Each row is a point on a landscape with many valleys, with its height.
From any point a ball rolls to the lowest of the 2 points nearest to it. It stops when none of these is lower. Distance is the straight distance between rows; heights are no part of it.
fabi h=63.9: +2.24  -1.09  -2.24  +0.04  -1.46  +3.04  -0.48  -0.42  +0.99  +0.24  +4.21  +1.34  +0.23  +1.86  -0.69  +0.25  -2.80  +2.75  +1.82  +2.87
Zakul h=46.1: -3.15  +1.38  +3.33  -1.46  +3.48  +0.59  +1.90  +0.06  +0.52  +0.79  +1.24  -1.72  +0.64  +1.93  +1.17  -0.81  +0.02  -1.88  +0.05  +0.18
fopa h=27.0: -0.45  -1.53  +1.05  +0.75  -1.75  -2.41  -1.26  -2.38  +2.40  +2.78  +0.47  +0.61  -2.21  -1.43  +0.40  -0.61  -1.39  -1.23  -0.53  +2.06
dak h=42.4: +0.78  +2.11  -3.99  +0.18  +0.48  +0.78  +0.55  +0.90  -0.89  -2.58  +3.81  +0.33  +1.13  +1.69  -1.30  -2.46  -0.46  +0.89  +2.82  +0.39
Lalor h=61.2: +0.70  +1.35  +2.28  -2.79  +0.02  -4.39  -1.22  -2.74  +1.67  -3.31  +1.22  +2.13  -0.47  +1.71  -2.18  -2.88  +1.69  -0.49  -0.44  +0.99
Fefep h=51.1: -0.76  -1.04  -2.92  +1.37  -2.83  +1.67  -3.11  +1.81  -2.10  +0.39  -2.72  -1.49  +1.93  -2.97  +0.85  +1.05  +1.31  -1.41  -1.85  +0.85
Ruta h=15.1: -1.76  -0.11  +0.79  +2.33  +1.25  +1.64  +1.59  +1.21  -1.81  +1.91  -1.49  +1.30  -1.80  +0.98  -1.48  -1.88  -2.68  +4.45  +0.10  +0.05
vizaf h=30.3: -0.02  -1.44  -1.51  +2.76  -3.08  -0.14  +0.13  -1.24  +2.45  +1.70  +0.69  +1.44  -4.05  +0.37  +0.69  +0.48  -0.85  -0.52  -1.58  +2.97
zif h=32.0: -1.38  -2.28  -2.11  +1.23  +0.38  +0.38  -3.73  +1.70  -0.33  +3.07  -0.86  -0.23  -2.33  -1.03  +1.36  +1.06  -3.16  +2.02  -0.42  +1.29
nuvum h=48.2: -0.06  +2.68  -0.13  -1.29  +1.19  -1.08  +0.08  +1.17  -0.92  -2.42  +4.01  -2.31  +2.01  +2.81  -1.01  -2.79  +0.52  +1.17  +3.50  +0.49
reze h=53.0: -0.21  -2.83  -1.68  -1.43  +2.13  -1.96  -0.37  -1.47  -0.76  +1.80  -4.17  -0.81  +2.26  -1.81  -0.42  -1.19  +0.05  -0.96  -3.57  -2.32
zok h=34.3: -0.73  +1.15  +1.03  +0.48  -1.29  +0.54  +0.26  +2.86  +0.68  +1.11  +1.76  +1.79  -2.00  +0.75  -3.54  +0.15  -0.92  +3.23  -0.15  +0.95
kazu h=44.8: -3.00  +1.34  -1.33  +0.78  +0.97  +2.65  +1.58  +1.83  +0.17  -1.69  +3.59  +2.12  +0.72  +1.01  -1.52  -1.26  -1.55  +4.77  +2.60  +2.86
Ripa h=40.2: +2.27  -1.68  -0.42  +1.33  +1.49  -1.68  +0.23  -2.48  +2.26  +2.16  -0.91  -0.48  +2.28  -0.13  -1.34  -0.25  +0.72  -2.43  -0.13  +1.62
kaz h=55.2: +0.91  +1.65  -1.81  +0.89  -1.57  -0.41  -0.38  +1.09  -0.57  -1.03  +2.59  +0.78  +2.62  +0.25  -0.51  +1.70  +2.48  +0.25  +3.58  -0.20
Rab h=14.1: -1.53  +1.63  +3.54  -1.68  -1.42  -3.19  -0.57  -2.41  -0.67  -1.08  -1.67  -0.79  -1.31  +1.34  +0.30  -1.93  +1.95  -1.92  -2.42  +1.09
Fogim h=14.4: -0.19  -0.60  -2.23  -2.56  -1.76  -1.80  +0.20  +0.13  -2.39  -1.74  -0.43  -0.37  -0.28  -0.69  +3.49  -2.07  +0.72  -2.52  +0.42  -1.72
Mafi h=56.8: +2.38  -1.84  -0.07  -4.79  +0.52  -0.94  +0.48  +2.12  +0.17  -1.14  +0.61  +3.05  +2.62  -0.92  -2.40  -2.77  -1.49  +1.75  -0.99  -1.01
Mev h=40.1: -1.47  -0.01  +2.73  -1.16  -3.80  +1.48  -1.70  +1.91  -0.76  -0.29  -1.03  -4.15  +1.85  -2.15  +2.65  +1.94  +1.33  +0.51  +1.37  -2.74
Gofo h=51.3: -2.85  -1.38  -0.85  -2.17  +2.16  -2.27  +1.95  +1.05  +0.66  -0.09  +0.01  +2.37  +2.24  -1.26  +1.51  -1.44  -0.26  -0.33  +1.21  +1.19
Tinem h=27.7: +2.77  -0.39  -0.56  +2.76  -0.42  +1.63  -1.26  -1.11  +0.89  +3.75  +2.34  +4.04  -0.37  +0.28  -2.17  -0.62  -1.55  -0.03  +0.46  +0.46
bul h=33.9: -3.22  +1.02  -1.31  -0.10  +0.67  -1.71  +1.12  -1.84  -0.75  -0.71  +0.55  +0.33  +0.40  +0.42  +1.66  +2.33  -0.27  -0.73  +0.65  +2.35
dufi h=53.4: +2.21  -2.43  -0.23  -2.18  +0.46  -2.25  +1.03  -0.75  -1.34  -0.08  -1.35  +1.60  +2.91  -0.06  -2.18  -2.08  -1.61  +1.42  +0.03  +1.95
Leka h=44.3: -0.71  -1.59  +0.76  +0.11  +1.53  -0.49  +0.05  +0.29  +3.59  +3.34  -0.46  +2.38  +2.19  -1.86  -1.60  -1.19  +0.99  -0.13  -1.01  -0.53
gek h=48.3: -2.16  -0.46  -1.50  +0.49  +1.78  -0.60  +0.72  +1.88  +1.51  +0.08  +1.00  +2.84  +0.90  +0.62  -1.14  -1.94  -0.90  +1.95  +1.15  +2.38
nimav h=34.4: +0.14  +1.24  +0.89  -0.87  -3.35  -0.47  -0.02  +0.78  -2.31  -1.03  +0.00  -3.98  +2.28  -0.10  +0.89  +0.66  +2.64  -1.65  +1.74  -1.27
tubo h=40.0: -0.22  -1.93  +0.11  -0.63  +3.07  -0.50  +1.04  -2.77  +3.41  +0.90  -0.37  -0.56  -0.37  +0.06  -0.39  -1.29  +0.63  -2.56  -3.37  -2.50
Tof h=42.2: +0.87  +0.27  -3.96  +1.05  -1.02  -1.75  -0.78  +0.26  -1.33  -0.95  -0.66  +4.45  -0.25  -0.26  -0.91  -2.88  +2.26  +0.94  +0.21  -1.84
Gasu h=56.1: +0.38  -0.25  +0.48  -3.22  +2.10  -4.92  -1.96  -0.60  +1.57  -2.67  -0.09  +1.73  -0.98  -0.31  +2.59  -1.72  -0.75  -0.49  +0.28  +0.12
sako h=57.2: +1.49  +1.62  -1.41  +1.26  -0.09  +0.59  -0.17  -0.77  -1.36  -0.69  +3.33  -1.14  +5.05  +1.41  -1.29  +1.68  -0.60  +1.93  +4.09  -0.12
bolal h=28.3: +4.34  -2.26  +2.59  -0.71  -1.73  -0.21  +1.62  +0.05  +1.87  -0.22  -0.73  -1.84  -1.95  -1.26  +0.39  -0.48  +0.35  -2.39  -0.62  -0.43
Pizi h=43.6: +3.36  +2.44  +1.30  +0.03  +0.05  -1.68  -1.95  -2.74  -0.93  -0.94  +0.24  +1.09  -3.71  +0.45  -0.28  +1.56  +0.26  -2.56  -0.06  -1.86
ven h=29.2: +1.48  +1.47  +2.71  -0.59  -3.10  +0.05  -0.67  -0.54  -2.42  -0.18  -0.59  -1.36  +1.14  -2.77  +1.44  +0.56  +1.31  -2.62  +2.80  -1.26
teguz h=22.8: +0.13  +0.87  -0.09  -1.80  -1.92  -3.36  -0.06  -1.27  -1.97  +0.12  -2.26  -0.44  -0.82  +1.54  -2.16  +0.16  +2.60  -0.39  -3.72  +1.80
sis h=69.7: +0.61  +2.62  +1.31  -2.75  +1.24  -0.19  +0.45  +1.43  -1.36  -1.48  +2.05  +0.68  -2.37  +1.12  +0.26  +0.93  -0.18  +0.65  +0.38  -2.51
falu h=33.6: -0.17  -0.28  -3.00  +2.00  -2.13  +2.76  +2.02  +1.09  +0.37  -1.60  +0.60  -2.07  +3.67  +3.35  +1.87  +1.40  +0.39  +3.96  +2.02  -0.40
lurav h=32.3: +2.10  -0.41  -2.62  +2.52  +1.11  +0.59  -0.70  -1.91  +1.18  +4.02  +1.40  +1.74  -0.85  +0.52  -1.37  -0.04  -0.76  -1.74  -1.55  -1.86
tif h=40.7: +3.14  +0.51  +0.37  -0.50  +0.33  -0.96  +1.15  -3.43  +0.47  -0.94  +2.23  +0.56  -2.50  +0.44  -0.90  -0.37  -1.98  -1.07  +0.22  -0.42
Vilo h=17.9: -1.25  +0.15  +2.94  -0.30  +1.33  -1.03  +0.09  +0.68  +0.56  +3.24  +0.54  -0.59  -0.50  -2.39  -1.01  -3.22  -0.36  -1.12  +0.15  -4.12
pomu h=58.5: -0.83  +1.75  +1.14  +0.07  -0.24  -3.14  -0.17  +1.90  +0.93  -1.62  -2.13  -2.60  -2.29  +0.03  +1.24  -2.18  +2.05  -0.58  +1.12  -0.43
dobiv h=32.4: +0.82  -0.32  -2.56  +1.42  +0.95  -0.64  -0.25  +0.26  -0.07  +0.71  +1.50  +0.98  -0.66  -1.59  +1.76  -2.73  -1.53  -2.46  +1.62  -3.34
mizun h=54.4: +1.96  +0.24  +1.44  -0.39  +0.35  +1.68  -1.13  +0.58  +1.66  -0.78  +2.46  -2.64  -3.86  +0.30  +2.53  +1.80  -0.36  -2.73  -0.94  -1.01
koto h=44.2: +2.19  -1.02  -0.35  -0.80  +1.69  -0.71  -0.41  +0.18  +1.86  +1.05  +1.81  -1.83  +3.64  +0.83  -0.23  +1.01  -0.43  -2.21  +2.25  +1.78
zapi h=50.4: -1.88  -0.40  -0.69  -2.50  +2.20  -3.08  +0.44  +0.65  +0.17  +0.77  -2.98  -0.19  +3.06  -1.03  -0.08  -1.09  +1.07  -0.97  -2.00  -0.16
zevar h=40.5: +1.75  -3.14  -1.11  +3.66  +2.25  -0.74  +0.59  -0.69  +1.14  +1.72  -1.41  +1.30  -0.07  -1.40  +0.19  -1.14  -3.11  +1.05  +1.44  -0.22
Tizik h=37.4: +2.64  -2.61  -0.26  +1.42  -1.66  +1.95  +1.03  -0.82  -0.25  +0.78  -3.80  +0.56  -0.28  -0.47  -0.24  -0.20  -0.04  -0.04  -1.17  +0.45
roveg h=21.8: +0.11  -1.13  +1.46  +1.52  -2.52  +3.30  -0.05  +0.56  +0.75  +2.41  +0.62  -3.96  -3.11  -0.68  +0.32  +3.18  -2.03  +0.63  -1.56  +0.48
Vuk h=50.3: +0.99  +0.22  +1.87  -0.25  -2.04  +1.56  -2.94  +1.96  +0.91  +1.11  +0.87  -3.17  -3.55  -1.98  +3.03  +0.13  +1.73  -2.81  +0.42  -2.65
kaga h=66.0: +0.82  +0.85  +0.69  +0.09  +0.40  +1.58  +1.16  -1.44  +1.24  -1.70  +4.74  -0.24  -0.69  +2.96  -0.48  +3.41  -1.03  +0.90  +1.62  +1.65
paz h=50.2: -1.86  +2.52  +1.29  +0.79  +3.96  -0.12  +0.22  +0.04  +0.70  +0.33  -0.33  -3.19  -1.78  +0.33  +0.36  -0.99  +0.96  -2.34  -0.34  -1.63
Somi h=62.1: +2.80  -1.91  +0.27  -2.00  -2.06  +2.63  -0.07  +0.05  +0.08  +0.60  +3.27  +3.52  +0.65  -0.52  -1.90  -1.88  -3.27  +2.04  +0.20  +1.94
vopu h=61.1: -0.77  -0.15  +1.08  -0.33  -0.03  -0.95  +0.55  +2.19  -0.36  -1.44  -4.29  -3.49  -1.18  -2.63  -0.08  -0.62  +0.88  +0.44  -0.72  -0.67
Kavet h=65.0: +1.07  +0.14  -1.69  +2.29  -1.48  +0.60  +1.24  -1.70  -0.06  -1.27  +4.14  +0.78  +0.51  +1.42  +1.06  +2.14  -2.66  +1.46  +2.97  +2.64
bidu h=22.5: +0.68  -0.38  +1.30  +2.04  -0.33  -1.48  -1.32  -1.98  +2.08  +3.42  +1.04  +2.02  -1.23  -0.88  -3.31  -0.79  -0.39  +1.93  +0.10  +1.42
pobiv h=36.7: -3.14  +0.29  -1.69  +0.20  -1.11  -0.73  +0.21  +1.27  -1.21  -0.68  -0.24  -1.81  +0.94  -0.09  +2.02  +1.75  +0.05  +1.29  +1.83  +0.65
pabet h=49.4: -2.47  -1.35  +0.05  -0.06  +0.43  -1.12  +0.63  -2.41  -1.61  +0.48  -3.20  +4.76  +0.08  -0.94  -0.59  -0.43  -0.64  +2.83  -1.18  +0.51
zoruk h=65.4: +0.94  +2.19  +0.90  -0.51  -2.32  -4.62  -3.21  -0.72  -1.66  -0.92  -0.41  +0.67  -0.20  -0.23  -0.59  -1.32  +3.01  -0.81  +2.04  -0.45
vuza h=43.4: -2.29  +0.59  +0.57  -0.81  -1.32  +0.04  -3.85  +0.19  +3.10  -3.37  -0.50  -5.45  +1.40  -0.69  +4.70  +3.92  +0.77  +0.67  +0.62  +0.49
maz h=35.5: +0.41  +0.47  +1.14  -2.29  +1.10  -3.50  -1.47  -0.22  -0.47  +1.33  -0.24  +1.95  +2.49  +0.68  -3.67  +0.33  +2.43  -0.35  -2.60  -0.80
Depen h=21.4: -1.08  -0.02  -2.11  +2.94  +1.90  +4.48  +1.41  +0.18  -1.43  +3.55  +0.54  +0.65  +1.99  +2.64  -1.00  +0.53  -0.57  +0.62  +0.87  +1.05
Buta h=36.3: +1.40  -1.35  -2.56  +0.91  +2.22  -1.77  -0.87  -3.23  +1.87  +2.46  -0.52  +0.43  +0.40  -0.19  +0.12  -1.75  -0.39  -2.96  -1.94  -1.96
garoz h=46.6: -1.92  +0.00  -0.03  +1.75  -2.06  +0.64  -3.67  +0.24  +2.36  -1.35  -0.69  -4.50  +1.85  -3.24  +3.21  +4.24  +1.53  -1.82  +1.32  +1.92
tudip h=48.0: -0.03  +1.32  -0.66  +2.35  +1.81  -2.08  -2.89  -2.62  -0.34  +1.32  +0.14  -0.07  -2.01  -2.03  -0.13  +2.43  -1.35  -1.62  +0.37  +0.61
Vef h=29.4: +0.62  +2.05  +1.61  -2.19  -0.25  -1.91  -1.27  +0.40  -1.48  +0.46  -1.34  -0.90  +1.69  +1.83  -2.31  +2.47  +3.40  -1.66  -2.58  +0.93
Bod h=38.1: +1.91  -0.36  -3.07  -0.12  +1.68  -0.83  -0.06  +0.05  +0.08  -1.23  +0.76  +3.54  -0.53  -0.96  -0.50  -2.95  -1.44  +1.48  +0.85  -2.22
vug h=55.0: -2.03  -1.77  -2.88  +1.69  +1.84  +1.51  -1.03  -0.81  -1.79  +2.20  -4.61  +0.64  +2.30  -1.59  -0.07  -0.53  +0.96  -0.56  -3.65  -0.35
fevin h=15.5: -0.37  +0.72  +3.23  +0.78  -0.35  +1.17  +0.02  +0.89  -1.87  +1.65  -1.34  -1.45  -0.82  -3.71  +0.24  -0.93  -0.81  +0.01  +0.89  -3.04
nizi h=48.1: -1.17  -1.34  -0.94  +0.01  -0.26  +0.41  +0.81  -3.65  -1.36  -0.21  -3.20  +3.68  -0.79  -0.94  +1.06  +0.68  -2.15  -0.17  -3.07  +0.17
Lev h=54.0: -0.82  +3.34  +0.73  -2.10  +2.37  -3.05  -0.19  +1.93  -0.23  -2.94  +1.10  -1.92  -0.40  +1.85  +0.24  -2.65  +1.24  +0.33  +1.89  -0.96
pas h=60.0: +3.32  -1.19  -0.72  -2.93  -1.77  +1.40  +0.06  -0.70  +0.52  +0.18  +1.19  +3.47  +2.03  -0.83  -3.41  -4.37  -1.21  +2.63  -1.41  +0.78
Fika h=32.6: -1.80  -1.12  +2.01  -3.14  +0.69  +0.29  +3.72  +0.91  +0.40  -2.22  -0.38  -2.90  +1.69  +0.85  +2.61  +1.47  +0.57  -0.14  +0.05  +0.49
paben h=47.2: -3.89  -1.27  +1.76  -1.35  +2.49  -2.36  +0.32  +0.15  +2.29  +2.96  -2.08  +0.03  +0.84  -2.45  -1.18  -1.50  +0.49  +0.52  -2.92  -1.79
bagu h=50.5: -0.50  +0.63  -1.75  +0.90  -2.27  +2.88  +0.14  +1.79  -1.74  +0.28  +1.41  +1.89  +0.18  +3.10  -0.12  +3.48  +0.84  +2.75  +0.35  -0.47
ligid h=36.6: +0.42  -3.11  -1.82  +0.32  +1.49  +0.07  -0.79  +0.47  -0.15  +2.64  -2.48  +1.60  +0.06  +0.91  +1.30  +0.06  -2.84  +1.66  -0.24  +1.14
Fatav h=33.5: +1.76  -0.84  -1.01  +3.37  -1.29  +3.18  +3.45  +0.20  +0.98  +0.33  -1.07  +2.32  -2.55  +1.02  -0.41  -0.75  +0.31  +0.50  -1.49  -0.12
Bag h=33.8: +2.93  +0.05  +2.42  +0.39  +0.63  -0.12  +2.92  -2.11  +0.85  -2.47  -2.28  -1.60  -0.96  -0.67  +0.95  -1.10  +0.77  -3.30  +0.81  +0.64
kugi h=50.1: -2.48  +2.80  -0.01  +1.49  +3.65  -0.43  -2.35  -1.58  -0.30  -0.42  -1.05  -3.07  -1.99  -2.03  +0.63  +0.89  -1.45  -3.23  +0.29  -0.51
robu h=51.2: -0.89  -2.05  +1.93  -0.33  +0.81  -1.36  +1.30  -1.89  -1.49  +1.60  -1.39  +2.72  +2.64  +0.04  -3.63  -2.05  -0.79  +3.46  -1.63  +0.57
bova h=53.1: -0.91  -1.68  -3.16  +1.48  +0.78  +2.15  -2.38  +0.93  -2.09  +0.38  -4.67  -0.18  +2.76  -1.24  +0.90  +1.75  -0.24  +0.39  -0.79  +1.79
gid h=28.6: -0.41  -0.60  +2.59  +1.42  -2.17  +3.36  +0.94  +2.07  -0.22  +3.78  +0.78  -0.25  -1.82  +0.80  -1.92  +1.78  -0.16  +2.45  -1.55  +0.21
beve h=2.1: -0.42  +0.47  +1.21  -2.69  -3.46  -2.57  -0.40  -1.80  -1.81  -1.81  -0.62  +0.84  -1.38  +0.28  +2.14  -1.42  +1.84  -2.92  -0.60  -0.39
fefa h=68.5: -0.13  +1.86  -0.45  +0.11  -2.05  +3.87  +2.67  +0.65  -0.89  -2.95  +0.26  -1.89  -0.12  +0.99  +1.37  +4.11  +1.08  -0.10  -0.12  -2.75
bukor h=29.0: +1.23  +0.39  -1.57  +2.82  -0.58  +2.90  +2.67  +0.76  -2.31  -1.54  -1.62  +2.72  -2.45  +2.39  -2.02  -1.82  +0.07  +2.51  +0.21  -0.50
Gev h=27.2: -1.44  -1.90  -0.25  +0.98  -1.03  +2.71  -2.24  +0.89  -0.08  +1.13  -0.63  -1.77  -2.06  -1.85  +1.69  +2.91  -2.60  -0.28  -1.86  +1.12
Fipi h=58.9: +0.89  +0.25  +1.17  -1.09  +1.59  -4.28  -0.32  -0.64  +3.36  -2.14  +0.01  +1.35  -2.49  +0.87  -0.83  -0.90  +0.92  +0.60  -1.15  +0.36
kini h=37.7: +1.93  +0.64  +1.50  +0.85  -1.47  +1.04  +4.74  -2.40  -0.69  -2.29  +0.29  +0.81  -2.40  +0.24  +0.62  +0.07  -0.28  -1.12  -0.52  +0.53
duno h=30.7: -2.21  -0.05  -0.06  +0.70  +0.59  -0.05  +2.68  -0.33  -0.60  +0.54  -1.88  -1.41  -0.11  +0.39  -1.01  +1.23  +0.80  -0.56  -1.49  +2.10
sigim h=45.5: -2.10  +0.64  +2.36  -0.55  -2.13  +2.07  -2.58  +2.12  +1.17  -0.83  +0.81  -5.51  -0.82  -1.52  +2.68  +1.14  +2.36  -2.38  -0.42  -1.82
Tipo h=53.3: -2.20  -0.55  -0.23  -1.62  +1.10  -3.84  -0.55  +0.56  +0.43  -1.53  -1.75  +1.78  +0.49  -2.81  +2.97  +0.34  -0.84  -1.16  +1.93  +1.08
liped h=67.6: +1.79  +2.30  +1.75  -1.76  +1.60  +1.44  +0.38  +0.87  -0.14  -1.67  +4.18  -0.41  -2.53  +3.65  -2.08  +2.26  -0.81  +0.51  -0.26  +0.41
dugen h=39.7: -2.97  +0.16  -2.15  -0.01  -3.23  +0.21  -1.98  +1.21  -0.25  -3.45  -1.17  -3.27  +1.21  -0.89  +3.95  +3.40  +0.86  +1.89  +1.66  +0.09
diz h=47.9: +0.38  +0.00  +2.67  -1.04  +1.52  -0.86  -0.92  +0.92  +0.31  +1.53  +2.03  -0.42  +3.61  -1.20  -1.07  +0.51  -0.61  -0.22  +3.08  +0.66
kem h=40.3: -1.98  +0.95  +1.39  -1.81  +0.28  +1.21  -0.11  +3.73  +1.13  -0.41  +4.32  +0.31  +0.60  +1.12  -2.50  -0.63  -1.14  +4.84  +1.84  +2.25
guka h=52.9: -0.27  +1.41  -1.24  +0.05  -1.65  +0.60  -0.41  +1.08  -1.56  +1.95  +2.30  +1.95  +2.28  +1.12  -1.01  +0.20  +1.71  +0.29  -0.03  +0.40
Biz h=23.2: -1.28  -0.62  -1.81  +3.19  +1.34  +2.68  +2.06  +0.53  -0.22  +0.22  -1.67  +3.55  -2.18  +2.62  -1.93  -4.21  -1.35  +3.46  +0.41  -0.32
pof h=71.9: -0.28  +2.01  -0.12  -2.97  +1.36  -0.73  -1.15  +2.64  -0.95  -3.24  -0.58  -0.37  -1.52  -0.63  +2.72  +2.35  +1.25  -1.49  +0.21  -1.43
vid h=51.6: +1.26  -0.56  +2.31  -0.46  +1.85  +0.25  -1.59  +1.06  -1.16  +1.20  -0.70  -3.20  +3.94  -1.81  +0.24  +1.92  +0.72  -2.48  +2.66  -1.56
rog h=39.8: -0.86  +0.48  +3.67  -3.06  +3.60  +0.58  +1.36  -0.18  -0.89  -1.22  -0.04  -4.08  +1.95  +1.85  +3.05  +0.62  +0.24  -0.85  -0.48  -0.93
gatab h=26.3: -0.82  -1.43  +0.57  +0.43  +1.20  +1.95  +3.13  +0.64  +0.84  +0.80  +0.63  -2.48  +0.86  +0.86  +0.85  +1.57  -0.89  +0.40  +0.22  +1.43
Gesa h=28.2: -1.43  -1.57  -2.30  +3.21  +0.03  +5.96  +2.32  +1.18  -0.01  +0.57  -1.38  -0.86  +2.28  +2.61  +1.54  +1.60  +0.62  +1.64  +1.09  +0.09
Gez h=18.4: +1.81  -0.85  +4.43  +0.53  -1.16  +0.34  -0.08  +1.35  +1.48  +1.64  -0.89  -5.18  -1.65  -0.45  -1.06  -1.13  +1.03  -1.88  -0.08  -0.59
toral h=13.7: +0.44  -0.92  -0.20  +0.83  +1.07  +3.55  +2.82  -0.58  -0.89  +1.06  +0.62  +3.14  +1.99  +0.81  -1.53  +0.35  -1.25  +0.91  -1.05  +1.38
munin h=33.7: +1.67  -0.70  -2.31  +3.40  -2.47  +2.39  +0.06  +0.12  +0.35  +0.55  +0.35  +0.72  -3.22  +2.62  +0.34  +1.99  +0.54  +0.97  -0.88  +2.40
sutum h=63.4: -0.94  +2.13  -0.46  -0.27  -1.20  -5.47  -1.99  -0.87  +0.64  -1.74  +1.29  +1.83  -0.25  +0.93  -2.75  -3.51  +1.60  +0.57  +1.43  +1.28
vemeb h=37.6: -0.03  +0.59  -4.41  +0.89  +0.69  +0.58  +2.13  +0.94  -0.66  -1.79  +1.12  -1.01  +2.04  +2.95  -0.11  +0.59  -0.46  +2.93  +2.13  +1.97
geme h=74.0: -1.33  +1.45  +0.15  -3.86  +2.01  -2.70  +0.90  +2.65  +1.03  -3.29  -0.74  +0.12  -1.92  +1.23  +1.77  -0.20  +1.99  -0.21  -2.30  -0.49
Zele h=3.3: -0.09  -0.49  +3.00  +0.44  -1.95  -1.17  -0.35  +1.89  +1.43  +2.11  +0.64  -2.61  -1.39  -1.65  -0.02  -3.44  +1.64  -1.72  +0.60  -1.70
pem h=46.4: -0.31  -0.84  +0.92  -0.89  +0.53  +1.07  +1.18  -2.81  +0.81  -1.57  -2.15  +1.92  -3.14  -1.81  +0.47  +1.79  -0.77  -0.98  -4.88  -1.88
vogaz h=47.8: -1.47  +0.48  -2.22  -0.90  -0.57  +2.39  +0.43  +1.78  -1.34  -1.69  +2.93  +4.03  +0.83  +1.75  -0.16  +1.38  -2.10  +2.98  +0.00  +1.90
Setuz h=40.6: +1.36  +0.31  +0.64  -1.58  +1.67  -0.45  +0.12  -0.07  +2.04  +3.28  +1.94  +2.65  +3.40  +0.53  -3.63  -0.91  +1.38  -1.34  -2.02  -0.24
fozu h=48.8: -1.52  -0.22  -2.21  +0.67  -2.21  +0.07  -4.76  +1.68  +0.65  -1.15  -1.72  -1.87  +0.63  -3.95  +2.57  +2.44  +1.68  -2.26  +0.11  +0.96
Vuva h=24.6: +0.42  +0.18  -1.17  -0.50  +0.02  -0.30  +1.39  +0.97  -1.02  -1.13  +1.54  -1.94  -0.18  +0.19  +2.90  -3.20  +0.37  -2.13  +2.57  -2.23
zef h=43.8: +0.86  -0.72  +0.88  -1.19  +1.60  +0.85  +0.35  -0.46  +1.50  +2.03  -0.80  +0.53  -1.64  +0.02  -1.27  +1.39  -1.24  -0.92  -5.01  -1.23
liri h=40.4: +1.85  -0.65  -2.30  +1.29  -1.46  -0.83  +0.30  -0.95  -0.91  -1.30  -3.73  +1.69  -1.08  -1.40  -0.15  -0.21  +1.54  -0.50  -0.89  -1.10
muta h=46.2: +1.49  +2.41  -0.65  +2.91  -0.19  -1.12  -3.57  -2.08  -1.53  +0.24  -1.50  +0.79  -3.58  -2.31  -0.64  +0.84  -0.10  -1.88  -0.42  -1.85
Bavu h=3.1: -0.69  -0.27  +0.30  +0.75  +0.26  +3.02  +0.48  -0.59  -2.66  +1.98  +0.23  +4.16  +0.69  +2.89  -2.15  -1.40  -2.90  +3.61  +0.23  +2.04
libi h=67.2: +1.07  +1.90  +1.79  +1.08  -1.66  +2.85  +2.87  -2.13  -0.40  -2.20  +2.32  -1.89  +0.18  +2.97  +0.87  +3.45  +1.11  +0.44  +1.48  -0.64
zezi h=23.7: +1.32  +0.57  +2.66  +0.54  -0.59  +1.68  -0.69  -1.20  -2.34  -2.32  -2.70  -1.19  -1.21  -3.69  +0.78  +1.31  +0.14  -1.91  +1.22  -2.08

For each start below, name the point where the ball stops.
Lalor => roveg
paben => beve
kaga => bidu
robu => bidu
Fefep => gatab
Vuk => fevin
guka => roveg
diz => bidu
nuvum => Bavu
fefa => roveg
kugi => Zele
liri => Bavu
